Points on a hilly landscape, in no order, each with its height.
A ball rolls from a point to the lowest of its 2 nearest points, and stops where none of them is lower. Distance is the straight distance between rows; heights are no part of it.
<465> height 27.2: [ 15  59  -7 -15  27 -31  50  19 -34  14  14  15 -27  22 -45  -8 -32  30
   2 -41 -28  17  37  44 -52  20  -6  32 -12  15  -5  -1  -2 -15  23 -22
   5   8  55]
<894> height 60.0: [ 38  -6   7  21  44  -6  20 -15 -28  25   6  26 -36  18   5   3 -32   9
   0  44  23   1 -26   6 -10 -10  30  31  -3 -21 -18  35   9  37 -10 -23
 -20  -5  34]
<831> height 49.4: [-24  -9   6  -8 -24  21 -13 -54  22  24   6  15  19  -2  31  23  27  10
  22  29   4   5 -38   5  37  -4  19 -27  -4 -17  20 -27   2  21   1   9
 -17  37 -64]
<123> height 47.5: [  2 -23 -19 -40   9   6 -10  -9 -20 -23 -91  14  28 -72  14 -11 -12   0
 -24 -39  23 -18   2   5  58  13 -27 -25 -12  10 -25 -12 -21 -59 -17   5
  48  15   3]
<293> height 56.3: [ -8  21   1   5 -19 -13  14 -13 -26  18 -49  32  42  -5  24 -15  24   7
  11  -9   2  14 -43  -4  26 -14   7 -27  10 -12 -14 -13   1  -4 -17  -5
   6  29 -18]
<74> height 28.1: [-22  28  33 -19 -25  -4  37  47 -25   7 -25  -3  12   1 -33 -32 -19   9
   5 -41 -12  27  29   8 -23  16 -14   2 -22  22 -24 -11   8  -9   4 -41
  32  15  30]
<187> height 33.5: [  7  27  14 -59 -42 -25  15 -12 -27   1 -19  27  30  35  11 -20  15  17
  -1 -63 -23  48 -20  27 -16  14  27   2 -27  34  -8 -10  15   4  34   4
 -19  46 -34]
<108> height 46.5: [-34  -8  40   5 -49  15   1  -1  18  36  25  -2  27   6   5   2  -5   3
  28  33  14  26 -10 -13   5 -17   0 -13  14 -15   5 -23  17  35 -36 -25
  -2  29 -39]
<499> height 39.1: [ 64  47  -7 -15  57 -36  34 -14  -2  -6  52  27 -24  68  17 -14  16  14
   3 -27 -56  25   2  40 -20 -28  50  18  16  25   4 -16   2  55  19  12
 -51 -25 -36]
<990> height 41.4: [-60  -5  52 -16 -91  16 -12  31  31  -6  22 -21  56   1   7 -16  32 -22
  16   0 -19  42   2 -10  -5   3   1 -43   4   9  17 -27  13  22  -6 -16
  -8   9 -52]
<355> height 24.3: [  5 -24  -8  38  33  24   1  18  -5  15  36  -8 -51  -1 -38  12 -51 -23
  14  30  29 -46  44 -43 -38 -13 -13  23  19 -41 -11  28  10   6 -42 -24
 -10 -27  41]
<1218> height 51.9: [ 10   3 -11  23 -22  23 -21 -48   7   6  -4  11  44  10  43  11  43  -5
  11  38 -15   3 -58  -5  26 -28  28 -31  16 -26  14   4  10   7   0  18
 -24  10 -76]
<781> height 62.2: [-44 -38 -29 -39  -4  23 -28   9  36 -22 -24 -18  29 -90  -5   8 -16   8
 -33  -1  16 -26  39   2  48  17 -50 -36   6   6  14 -47 -27 -22 -32  25
  24 -16 -28]
<771> height 52.9: [ -3  32 -34 -12  16  -4  40  -6  46  17  69  11 -40  43 -38  20  -9  28
  27  -6 -17  -6  46  40  -4  26 -10  10  11  14  46 -57 -16  43  34  21
 -11  20   1]
<297> height 40.4: [ 23  12  25  48   6 -13   7  80 -44 -17 -13 -23 -11   1 -14 -15  -7 -25
 -16 -42 -21 -33  22 -28 -60  -9  -7  22  23  16 -25  46   8 -54 -10 -23
  24 -34  63]
<531> height 26.5: [ 48  35   2  38   9 -41  12  15 -52 -23 -40  25  62  46  62 -33  41 -26
   0 -16 -46   6 -59  -9  -4 -50  11  -2  35   2  -5  13  -6  20   6  10
 -12   0 -17]
<356> height 38.8: [-37  13  40   0 -79   1   6  49  15  -1  38 -35  33  16 -20 -26   9  -6
  19 -17 -22  33  31 -21 -26  -5  -6 -20  10  10  14 -31  12  16 -17 -19
   1   0 -26]
<1010> height 44.3: [ -7   8   1   2  13  -4  -6  36 -13 -10 -30 -21  -8 -28 -22  -8  -9  -3
  -6 -21   2 -30  23 -14  -4  -6 -21 -14  12  12 -14   4   2 -52 -29   0
  35 -12  29]
<726> height 31.3: [ 39  -1 -45  20  60   8 -10 -42  30 -40  25 -13 -28  19  24  33  65  -3
  -4  44 -27 -35 -19   7  43 -34  18  -5   4 -21  50   9 -33  -9  39  52
 -26 -26 -30]
<569> height 25.7: [-27 -33  11  21   0  20 -37 -28  80  23  82 -19 -25   8  -4  56   5   2
  15  48   1  -3   2  -6   0   4   1  -5  -2  -8  47 -30 -10  48  32  20
 -40  -2 -41]
<1289> height 51.5: [-12  10 -15  12  27 -10  -5   5   1 -36 -58  -4  51 -54   1  -4   6  -6
 -19  18   7 -35 -11 -10  58 -38 -55 -41  41 -26  -2 -24   0 -39 -40  49
  36 -27 -23]
<1142> height 47.6: [-24  -2 -31 -15  -5   7  -3  34  16 -29 -59 -11  46 -83  -3 -35  -3  32
 -26 -24   3  -4  17  22  67   3 -54 -15  29   1  12 -56 -35 -10 -37  18
  43  11 -34]
<723> height 45.9: [ -9   4  -5  -9  -3  -6   9  23  -8 -17 -67  -7  29 -49   1 -25  -6   6
  -6 -40  12 -13   9   9  32   5 -27 -20  15  13 -10 -20 -10 -40 -21   0
  47   3  -1]
<407> height 32.9: [ 51  71  20   0  53 -66  44  27 -38   6 -37  35  25  48   5 -33  -3  27
  -4 -49 -59  19  10  34 -17 -19   7  -3  47  -2  -8 -30   6  28 -14  18
 -21 -14  -5]
<439> height 13.6: [-15  -3  -1 -44 -17  11  16  18   0 -16   3 -18 -39 -14 -45  -6 -26  -2
  -9 -51 -11  -2  57   5 -24  46 -10   5 -33  35 -10  10  10 -31  44 -19
  28   5  48]
<270> height 32.8: [-43   5  25 -32 -57  12  15  56   5  -9  -1 -27  15 -19 -44 -43  -5 -13
   8 -29 -19  26  48   5  -9  28 -21 -26 -20  26  -6 -24  -3  -5  13 -21
  37  -6   1]
<36> height 66.6: [-34  -1 -11 -43 -20   7  32 -27   8  56  10  45  15 -15 -11 -17 -50  28
  28  -2  38  34   2  30  29  15 -16  -9 -21   3  -5 -35  -4  44 -24 -21
   7  62 -29]
<171> height 19.0: [ 33  33  23   7   9 -55  18   0 -51  -4 -34  28  36  43  46 -29  12  -6
  -7 -27 -39  28 -51  10 -27 -23  27  23   2  15 -21  16   6  11   9  -3
 -14   0   2]
<142> height 49.3: [-25   5 -20  -6  -4   7 -13 -25  23  -6 -16  -3  19 -30  10  25  27  19
   7  13   2  -7 -10   4  59   1 -13 -33  13  -1  24 -37 -11 -16  -4  32
   7   3 -34]
<1264> height 21.2: [ 11  31   1 -26   4 -22  21  11 -28  -4 -24  -6 -20   3 -24  -2 -20  18
 -17 -56 -12  15  23  29 -24  36   6  23 -24  35 -12  13   4 -37  38 -19
  15  13  52]
<1049> height 22.9: [  0 -61  12 -36 -31  43 -61 -33  18 -27 -14 -16 -39  -4   7  22  20 -29
 -28 -28  30  -8   6 -26   8  43  26 -16 -55  20  -2  33  16 -43  25  20
   0  10  17]
<209> height 24.9: [ 30  -5 -38  19  19  -3 -23 -31  22 -53  20 -22 -19  -1  22  29  75 -12
 -13  10 -35 -34 -15  -6  26 -15   0   1   4   5  34   9 -22 -44  39  60
 -12 -21  -8]
<434> height 42.4: [-32  -3  41  18 -48   8  18  41 -18  33 -36  13  49 -16 -14 -42 -20  -8
  15  10  29  21  -7 -30  18 -15 -28 -26   7 -16 -31 -11  10  27 -71 -42
  15   8  -9]
<1087> height 51.8: [-33   1  -5  -6 -36  10 -24 -36  46   8  29   5  38 -11  22  39  45   7
  22  10 -21  10 -25  10  31  -1  -4 -37   8 -11  57 -46   2  22  17  28
 -20  14 -98]
<1147> height 41.5: [-19  33   1  15 -25  -6   4  49  17 -14  62 -41 -26  31 -31 -11  18   3
   7 -16 -40   0  34  -2 -32  -1  -8  23  14  33  26 -14  -2  -8  26  -1
   6 -11  18]
<172> height 73.4: [ 15 -29  23 -22 -14  11   5 -56 -12  36   3  12 -28  25  25   8 -38   7
  -5  19  54  43 -48   8 -36  35  57  43 -34  11 -21  41  12  21  30 -33
 -29  46   6]
<686> height 59.2: [-19  10 -13  18  15  -3  33  23 -18  40  -8  21 -10 -14 -26 -17 -41  10
  27  16  16 -14   6  -9   1 -16 -38   9  14 -30 -14  -3   4  16 -48 -25
  14   3  26]
<921> height 34.7: [ 29   1 -11   9   5 -12 -26  -6  -6 -51 -17 -19  -9  -5  27  17  40 -14
 -20 -23 -25 -29 -13  -3   2   1  13   5  -1  14  -3  25  -5 -65  33  30
  14 -13  29]
<958> height 28.4: [ -4  23  24 -47 -44 -13  21   7 -23  25 -28  23  19  19 -13 -19 -12  29
   1 -38   7  56  -5  19 -16   6   8   7 -32  15 -25 -17  11  13   4 -23
   1  51 -10]
<898> height 43.9: [ -1  11   4  27  -8   2  -4  48   2 -17  37 -51 -38   6 -24  -7  18 -11
  -9 -24 -29 -20  40 -23 -39   4 -14  24  12  19   9  27  -3 -34   7  -3
  17 -31  40]
<1209> height 36.8: [  0  50 -12  38  46 -19  48  55 -25  -3 -13 -13 -16  -1 -31 -18 -11   5
   7 -14 -26 -34  18  16 -18 -15 -44  16  43  -7  -3   4 -11 -12 -23  -7
  24 -13  31]
<956> height 61.4: [ 36   8 -23  33  77 -19  40  20 -54  33 -19  37 -32  21 -19 -12 -49   1
  -4  36   6 -16  -9   4 -30 -24  18  44   4 -30  -6  39  10  38 -26 -39
 -33 -26  61]
<711> height 18.4: [-57 -32  15   9 -31  27 -54   3  84 -11  67 -23 -13  -5 -17  52  35  -5
   6  16  -1   6   6 -16   2  16  -6 -19 -13   9  47 -22   2  28  35  18
 -18 -11 -26]
<893> height 32.0: [ -9 -32  27  52 -26  -2 -61  34   2 -42   4 -29  64  -8  13  -7  40 -39
  -3  31  10   7  -7 -54  -5 -21 -26 -39  36 -26  -5  31  15 -25 -43  24
   0 -43  -4]
<51> height 46.3: [ 28  -6  -4  29  15 -13  -6  16  -1 -18  42 -31 -54  14  -8   3   5 -12
  -7   0 -14 -28   9 -12 -40 -19  20  46  -3   9 -18  30  -3 -16  19  -7
   3 -29  39]
<35> height 40.7: [ 39  32 -15  29  51  -6  12 -22   4  -6  41   1 -20  41  27   3  34   5
   4  37 -23  -9 -13  18   8 -45  33   7  15 -11  15   0 -24  41   7  15
 -33 -19 -18]
<227> height 7.5: [-29 -43   4  -1  -7  19 -58  -3  74 -36  56 -42 -19 -20  -6  65  37 -12
  -7  -3  -8 -29  15 -23   7  19 -24 -32 -13   5  49  -9  -1 -11  35  48
 -15 -41 -10]
<866> height 30.9: [ -3 -26  -6  22  18  23 -22 -21  49  16  70 -28 -51   9 -10  37  -8  -3
  13  56   3 -17   2 -10  -3   1  13  16  -1 -10  30   8  -7  35  15  10
 -23  -9   2]
<1297> height 46.8: [-51   2 -12 -28 -28  10  -5  -7  38   0   5  12  64 -33   3   0  19  18
  25  -4  -4  20  -5  15  59   1 -29 -35  15   8  35 -73  -1  29 -18   8
  -3  22 -75]
<788> height 38.4: [-61 -24  44   8 -65  27 -18  51  25   8  27 -36  40 -25 -29  -7  12 -22
  11   9  11  26  36 -29 -23   9 -33 -34   8  -4  -4 -13   5  25 -37 -26
   5 -41  -5]
<1136> height 50.4: [-13 -15 -17   4  -9   6 -42 -21   1 -39 -59  -6  58 -64  25   5  33 -16
 -22  14   5  -6 -14 -27  61 -17 -39 -58  18 -18   6 -13   3 -56 -25  52
  23 -13 -28]
<379> height 27.1: [  1 -17  13  46  -3  14 -39  32   1  -5  32 -26 -18   0 -31   5 -21 -24
   3  23  15 -30  17 -46 -24 -19  -2  13  17 -20 -12  35   4 -13 -32  -8
   0 -39  25]
<830> height 44.9: [-25 -15  -5 -46 -43  29 -13 -53  27  10   4  16 -20  13  21  26  25   5
  10  -8   7  25 -34  19  27  37  32 -11 -29  18  26 -22  15  14  46  13
 -16  50 -59]
<66> height 21.8: [ -1  37  37 -26 -19 -32  45  30 -56  25 -49  20  42  16 -20 -34 -39  18
   4 -41  -6  50   3  16 -24   3 -11  17 -27  18 -39 -18  19   7 -25 -27
   9  31  24]
<660> height 58.7: [ 36  -9   6  24  16 -12   6  17 -37   8  -7   3 -26  10   3 -11 -29 -13
  -1  13  21  -9 -19 -27 -37 -12  20  38   7  -8 -32  44  11  -3  -3 -36
  -7 -17  44]
<180> height 26.6: [ 22 -32 -32  23  67  21   2  -5  -9  12  33  13 -50   2 -25  36 -68 -20
  12  59  50 -56  34 -33 -13 -20  10  24   3 -67 -14  48   5  12 -32 -17
 -17 -35  47]
<159> height 46.4: [  4  -3 -40 -19  27   3 -15 -50  27 -14 -17   1 -24 -14   7  37  31  11
  -4  13   3 -29 -11  14  42  11   2 -19  -6  -4  22  -4 -17 -33  20  42
   0   4 -11]
<514> height 60.8: [ -7 -25 -23 -14  26  17 -23 -12  28  -2  20 -12 -26 -24 -16  43 -17 -18
 -12   7  30 -51  45 -14  13  15 -36 -14  -2 -10  13 -13  -2 -35 -20  18
  12 -28  25]
<462> height 30.2: [ -4 -30   1   1 -32  12 -43 -32  15 -14   5 -11 -18  -6  19  15  28 -21
  -7   2   7  -7 -19 -20   6  17  17  -1 -22  10   2  25  13 -30  20  20
   3   6   4]
<41> height 31.0: [  4  31 -30   1  44  -8  64  25 -23  22  -9  12 -30  -5 -47 -23 -47  16
  16 -35  -6  -5  44  37 -27  14 -44  30  14  -4 -11 -13  -9   3  -1 -25
  24   3  52]
<587> height 29.1: [ 36  54   2  17  62 -42  41  22 -44  10 -16  35  -8  44   3 -24  -3  24
  -1  -9 -32  -6  -6  25 -20 -27  12   8  23 -11  -5  -8 -16  42 -21  -5
 -18 -13  15]
<602> height 61.6: [-27 -39 -46 -28  31  27 -27  -1  25  -4  -4   6  11 -63 -18  24 -40  -2
 -20   8  41 -51  48 -12  45  10 -50 -24  -1 -14   5 -26 -11 -26 -37  15
  29 -21  -8]
<906> height 36.6: [ 19   6 -29  30  40   9 -11 -46  16 -13  23   5  -3  13  19  21  46   6
  10  63 -15  -9 -26   9  32 -37  25 -12   9 -29  27   1 -16  16  -2  32
 -30 -15 -37]
<699> height 55.1: [ 24  34 -16  -6  29 -10  30 -19  25   8  49  19 -32  48   0  17  27  31
  14   1 -20  -2  20  41  12   5  18   9  14   6  34 -40 -21  38  20  31
 -21   6 -24]
<851> height 63.0: [-48 -16 -21 -48 -28  15 -10  22  28 -22 -19 -18   8 -74 -23 -23 -10  13
 -26 -25  -3   7  50  14  47  34 -38 -28  -2  16   2 -42 -23  -6   5   5
  33   2 -17]
<280> height 56.1: [ 45 -29  29  29   5  12 -22 -36  -3   7  36  -5 -28  31  21   2 -14 -15
   9  52  50  15 -39 -12 -18  -9  44  33 -10  11 -32  45   7  20  24 -31
 -18 -11 -18]
<1027> height 19.9: [ 28  21  22  39  65 -47  32  34 -77  25 -83  46   5  15  -1 -29 -32   8
 -13  11 -18 -14 -33  11 -21 -25  11  26  20 -18 -12  20   8  23 -34 -24
 -10 -21  51]
<472> height 49.1: [ -2 -24 -40 -22   9   7 -32 -42   1 -35 -63   3  19 -65  14   6   4  -3
 -20  -1  27 -27  -6   0  71  -2 -34 -37   2  -5  -6 -12  -7 -55 -12  42
  24   2 -26]
<80> height 36.0: [ 54  73   5  -2  45 -60  39  18  -7 -14  13  25   6  59  21 -33  25  16
   3 -37 -56  14   5  39 -18 -38  30   2  46  16  10 -17  -4  40  13  25
 -31 -15 -24]
<532> height 69.5: [ 15  14   1 -44  12 -27  39 -56 -17  54  16  53 -12  45   6   4 -25  41
  11  -9  16  30 -16  42 -15  17  25  10 -18  -7 -15 -17  11  62  -2  -7
 -38  51 -16]
<1094> height 30.5: [ 30  13 -35  10  12  -5 -31  -5  11 -70 -18 -40 -11  -2  26  16  68  -5
 -28 -34 -42 -54  -3   8  15   4 -15 -16  23   0  22  10  -7 -69  59  56
   9 -16  -3]
<3> height 54.1: [  2   4   2  10 -43   4 -22 -27  -8  -1 -35  21  57   1  49 -10  43 -21
  12   2 -22  21 -59 -11  20 -12   9 -31   4  -7   4  16   4  -4 -12   6
 -18  30 -45]
<183> height 35.9: [-68   2  22 -10 -57  13   0  60  44  -6  32 -45  24 -11 -40 -11  10 -16
   9 -17 -21  23  49 -11 -11  18 -28 -38  -7  16  17 -34   7  16   2 -18
  20 -34 -13]
<73> height 29.0: [ 35 -29 -31  31  86  19   8 -24 -10  11  23  25 -44   3 -11  22 -37   0
   2  85  49 -31  13 -21  17 -46  37  17   7 -56   0  55   3  36 -23 -15
 -28 -19  35]
<50> height 48.3: [-51  -3  19  14 -39  20  -7   6  44  36  60 -19   2   8 -19  20  -7   9
  27  31   1  12   8  -8 -11   1  -8  -1  11  -4  26 -24   6  45 -10 -19
 -17   3 -24]
<889> height 59.9: [ 11 -41 -14   6  19  31 -38 -14  22  -5  29 -12 -33   4 -13  54 -19 -31
 -23  31  29 -43  32 -35  -4   7   0   4  -8 -21  -7  34  -4 -32  -6  28
  -3 -28  24]
<401> height 34.8: [  5  -6  -1  41   5  12   1  13  33   3  87 -37 -50  32 -17  15  -8 -19
   9  40  -2 -19  13 -15 -31 -16  10  40  18  -7  16  11 -14  29   5  -7
 -16 -31  18]
<1101> height 37.6: [ 39  10 -31  15  -4  -5 -10 -32 -23 -31 -55  23  39   2  54   7  51 -15
 -16 -15 -26   4 -62 -11  15 -17  17 -12  -9  -2 -11  22  -5 -37  29  40
   1   6  -6]
<574> height 29.8: [  4 -24  16  57   1  -2 -52   7   4 -23  16 -27  17  -6  -4  11  12 -31
   0  54  16 -14  -2 -49  -2 -27  -6 -15  34 -39  -3  33  11 -11 -33  12
  -9 -38  -8]
<926> height 42.5: [ 22   6 -38 -12  -5   7 -22 -60  -4 -21 -39  11  -5 -16  39  20  60   2
 -11 -13 -11 -14 -44  16  35   5   9 -21 -12  -2  13   8 -14 -41  38  40
   5   8  -9]
<909> height 44.4: [-44   6  28   7 -34  13  12   9   0  53 -11  33  49 -15  -4 -21 -22  17
  33  32  28  23 -16  -6  30 -24 -30 -11  11 -35 -11 -29  10  59 -69 -41
  -1  27 -37]
<459> height 68.4: [ 48  -7 -19 -12  37 -24 -10 -43 -31 -16 -37   4 -19   8  40  15   6  -7
 -29 -20 -10  -2 -36  12 -15  12  44  38 -36  15 -27  41   7 -38  37  -1
 -13 -12  43]
<426> height 57.5: [ 49 -37   9  25  17   7 -30 -16  -9 -14  27 -13 -38  14  13   8 -17 -25
 -11  36  39  -9 -16 -34 -20 -10  30  26  -7  -5 -35  56   6 -12   5 -17
  -7 -26  25]
<672> height 35.0: [-15  32 -38  30  54  -4  45  54 -12   0 -14  -6  -8 -26 -45 -36 -29  25
   5 -15  -6 -34  38  20  10 -12 -67  12  53 -22   8 -37 -17   6 -44  -7
  42 -15   4]
<535> height 24.7: [ 19  35  -6  28  54 -39  40  22 -48  17 -55  44  -2  18   3 -15  -8  16
   4  15  -1 -22 -16  10  10 -35 -13   1  27 -32  -8  -4  -5  23 -31  -7
  -4 -16  30]
<240> height 65.3: [-38 -22 -17 -71 -35  18  19 -15   8  21 -23  24  15 -47  -5 -30 -36  24
   2  -9  31  36   9  19  43  38 -22 -18 -39  21 -10 -40 -19  15 -14 -16
  26  40 -20]
<477> height 66.5: [ 28  16   7 -22  -1 -36 -17 -10 -34 -22 -42  -5   1   3  42  -4  16  -5
 -32 -57 -29  17 -27  18 -27  27  27  28 -29  40 -14  45   6 -55  59   4
   6   1  44]
<1215> height 58.8: [ 42 -32 -15  -1  23   5 -34 -14  -2 -16  11  -6 -35   7  12  36  -4 -30
 -23   4  19 -40   6 -22  -7  -3  28  21 -23  -5 -19  52  -6 -61  13  17
  -3 -23  34]
<31> height 61.7: [  3  -1  35  -1 -21  -7  28  19 -43  38 -36  12  -8   9  -9 -20 -59   2
   2 -12  17  38 -10  -9 -45  11  21  37 -19  -4 -49  38  25   2 -21 -53
  -5  12  51]
<963> height 4.8: [-28 -31   1 -47 -18  20 -21  14  17 -33 -11 -33 -26 -21 -19  -4  -1 -18
 -23 -45  -5 -25  52  -1   9  52  -8 -18 -30  36   3  -2  -3 -44  35  -5
  43 -10  26]
<82> height 63.3: [ 14  19  47  -2 -44 -15  13  33 -47   5 -21  -6  24  22  -3 -27 -21  -1
 -14 -35 -13  52  -5  -8 -53   8  23  32 -21  30 -40  29  21 -15   8 -41
   0  16  42]
<1111> height 39.6: [-19   8   8 -55 -47   7   5 -13   9  -1  -1  16   6  21   5  -9  21  17
   8 -44  -8  32 -12  18  11  37  19  -9 -30  37  15 -35  15   9  42   1
  -1  57 -44]
<88> height 13.0: [ 42  25  21  30  37 -49  16  18 -75   1 -61  18  32  26  30 -29 -19  -8
 -19 -16 -34   4 -45   6 -28  -9  25  38   4  -1 -19  27   0   1  -8 -11
  -4 -16  48]
<702> height 35.5: [-27 -14  22   3 -45   8 -24  19  14 -25   3 -28   5  -4   3  -3  41 -15
 -13 -14 -12   0  10 -15  -3  14   1 -29  -8  21  17  11   3 -32  15   4
  19  -6   6]
<327> height 68.0: [-16  -2  13 -36 -25  11  18 -37  -2  49   1  39  12  23   6  -2 -11  22
  24   0  25  38 -20  20   0   1  23   5 -12  -2 -10 -15  11  40  -9 -16
 -21  71 -36]
<732> height 48.5: [-33  -1 -37 -17  -5  -2 -11  -5  25 -16 -32  -2  54 -55  15   2  21  23
  -6  -5   8   6 -12  25  82   4 -49 -31  26  -9  23 -72 -25   1 -29  26
  18   8 -62]
<121> height 42.7: [ 48  26 -10  15  40 -18  25  -9   3   2  69   5 -25  67   7 -10  24  -5
   3   9 -28  11  -5  30 -21 -37  48  44   3  19  -3   3 -15  52  28  -7
 -30 -21 -13]
<1226> height 74.3: [ 17 -47  31  -2 -32  34 -17 -50 -16  34  -4   6 -15   2  27   2 -25   2
   8  46  80  31 -43 -26 -16  27  35  18 -20  -5 -37  45  22  17   1 -28
 -18  30 -11]
<1031> height 42.3: [ 16 -19  22  22  -9   7 -22  40 -25 -24 -23 -22  -1 -12  -7  -8   0 -23
 -13 -26  12 -16  20 -32 -30   2   5  -2  -7   6 -28  45   1 -56 -20 -13
  22 -18  50]
<10> height 40.3: [-41  -5  57  21 -60  29  13  53   1  32  12 -20  34   0 -29 -33 -16 -16
  19  10  19  40  28 -38 -19  -1 -26 -18   6 -11 -18  -1  15  35 -57 -51
  -2 -14   2]
<857> height 31.8: [ 11 -15   6  39  38  17   1  -7  -5  23  23  12 -26  -1 -13   7 -38   6
  19  93  36 -24   5 -25   1 -33  11  10  21 -62   1  30  15  44 -27 -18
 -26 -18   4]
<745> height 14.3: [ -2 -39   5 -59 -11  31 -41 -12   4 -30 -25 -10 -36 -20  -7  27   1 -21
 -34 -48  21 -40  36 -11   5  50  18 -11 -61  33 -12  27   5 -64  32   1
  30   3  38]
<1303> height 70.9: [  0  11 -15 -29  14 -10  44 -32 -17  52  19  36 -32  17 -16   6 -41  34
  14  -7  23  18   6  36 -21  19   3  28 -23  -7  -9  -6  -3  35   4 -20
 -10  35  30]
<304> height 32.3: [ 55  28  -9  29  17 -28   5 -17 -62 -29 -73  24  56  25  65 -16  51 -28
 -24 -25 -48  13 -72  -2  -5 -13  14 -19   8  14 -11  27  -5 -10  20  31
 -10   2   5]
<783> height 54.3: [ 33 -42  18   5  16  35 -17 -74  14  35  37  10 -41  18  27  15 -34   3
  14  75  67  13 -52   2 -18   5  50  35 -24  -6 -14  32   3  39  35 -23
 -21  31 -30]
<1265> height 58.0: [-20  10 -13   6  -4  -8  11  -8   2  25 -16  18  11 -15  -5   2  -7  13
  16  27  20   3 -13   3  24 -10 -19 -13  15 -16  -8 -20  -4  11 -29  -8
  13  17  -8]
<591> height 72.2: [ 17 -11  -5 -37  11 -11  29 -56 -11  45  20  32 -36  30  11  12 -53  30
  -5   4  31  35 -19  39 -37  42  42  41 -53   2 -11  20  12  32  28 -21
 -18  37  31]
<1038> height 52.5: [-26  -9 -13  -5  15  -1 -24  29  24 -39 -16 -30  39 -53 -10   4   9  -5
 -19  -2  11 -38  18 -14  27 -15 -54 -38  26 -12   8 -25  -2 -46 -31  31
  36 -42  -7]
<1063> height 33.2: [-17   8 -49   3  39   4  49  22  -2  12   2   6 -14 -41 -50 -23 -70  22
  22 -19  11 -16  56  23  -4  12 -71  23  17 -14   7 -31 -18   4 -34 -18
  29   4  18]
<643> height 49.2: [-11 -46 -13 -25 -10  38 -24 -86  32  39   5  16 -26  -8  20  37   3   8
   8  32  35  13 -41  15  21  20  39 -14 -35 -11  25  -9   9  12  29  12
 -18  57 -41]
<1257> height 38.7: [ 11  42  14  69  34 -23  39  86 -35 -17  -8 -14 -13  13 -26 -32 -14  -6
  -1 -16 -43 -30  15  -8 -59 -31 -20  27  39   4 -11  31  -3 -29 -11 -16
  21 -31  50]
<448> height 44.2: [-56   8  17 -33 -70   7 -10  -2  30 -11  -9   2  67 -11  25 -14  41  -8
  19 -13 -16  34 -21  -5  34   6   0 -51   2   9  22 -39   4  12 -11   2
  -7  18 -63]
<1250> height 60.4: [-21  -6  17   5 -14  17  32  24 -20  46  -7  10 -20  -1 -29 -11 -53   3
  25  12  31  24  14  -7 -30  -1 -15  21  -9 -11 -33  14  23  28 -28 -55
  12  22  42]
<1239> height 64.7: [ 25  19  34   5  -5 -26   5  34 -43 -13 -40  -9   7  -1  24 -15  -1   4
 -15 -41 -17  14 -14  -3 -39   5  18  26 -20  28 -31  41   8 -43  14 -18
  16  -4  53]
<785> height 17.5: [  9 -34 -12  17  22   1 -43 -19  51 -39  47 -36 -23  -5  -3  59  41 -27
  -6  25 -24 -47  12 -15   6 -14  -7  -3   4  -8  27  14  -7 -33  36  53
 -16 -45  -8]
<1155> height 50.8: [-39  11 -17 -10  -7  13  19   1  47  24  59  -8 -20  16 -27  22  -5  14
  14   0  -9   1  24  11  -2  23 -14  17   8  15  34 -35  -8  26  17   0
  -5  12  -6]
<847> height 52.1: [ 11 -42  -3  -5  21  41 -20 -86  42  39  37  10 -51  19  31  35 -14  10
  13  69  36   7 -33  13   7  12  43   8 -33 -13  19   1  -4  46  44   8
 -25  48 -31]
<1152> height 34.5: [-22 -16  36  36 -48   3 -38  38   7 -32  12 -42  37  -7  -3  -4  37 -35
  -4   2  -7   8  20 -41 -25  -5 -11 -26   8   6   2  21  13 -22 -27  -3
   8 -30   6]
<1034> height 26.8: [ 39  47  14 -24  -3 -50  20  -8 -34  -2 -23  35  41  44  18 -34  26  16
   2 -67 -49  37 -18  35 -26  -7  31  14   2  24 -15 -11  11   1  24  23
 -24  10 -20]
<194> height 64.1: [-33 -39 -22 -83 -41  18   6   1  18 -20 -33   3  -6 -62 -14 -29 -26  14
 -21 -34  19  17  34  18  41  63 -12 -23 -46  28  -6 -25 -16  -3  24  -2
  30  31 -13]
<559> height 38.1: [  6  20  12  33  -7  -8   9  32  29  -4 104 -46 -33  63 -24  -9   2 -20
   6  14 -35  -4  25   0 -39 -18   9  49  15  31  21  -2 -10  31  33  -5
  -9 -17   3]

Two balls start at each pair of points below. Name the first point that both come to, or write -.
<1136> and <851> | -
<1239> and <898> | -
<327> and <894> | <426>
<121> and <532> | -

Call two points neighbours if one is among the 2 nearest of the other. Go from one point of each pair to the other, from neighbour to neighbour, staying as low as possible. Name the highest point that can't be avoided.
<66> and <831> | <1087>
<963> and <355> | <702>
<227> and <66> | <121>
<88> and <66> | <187>
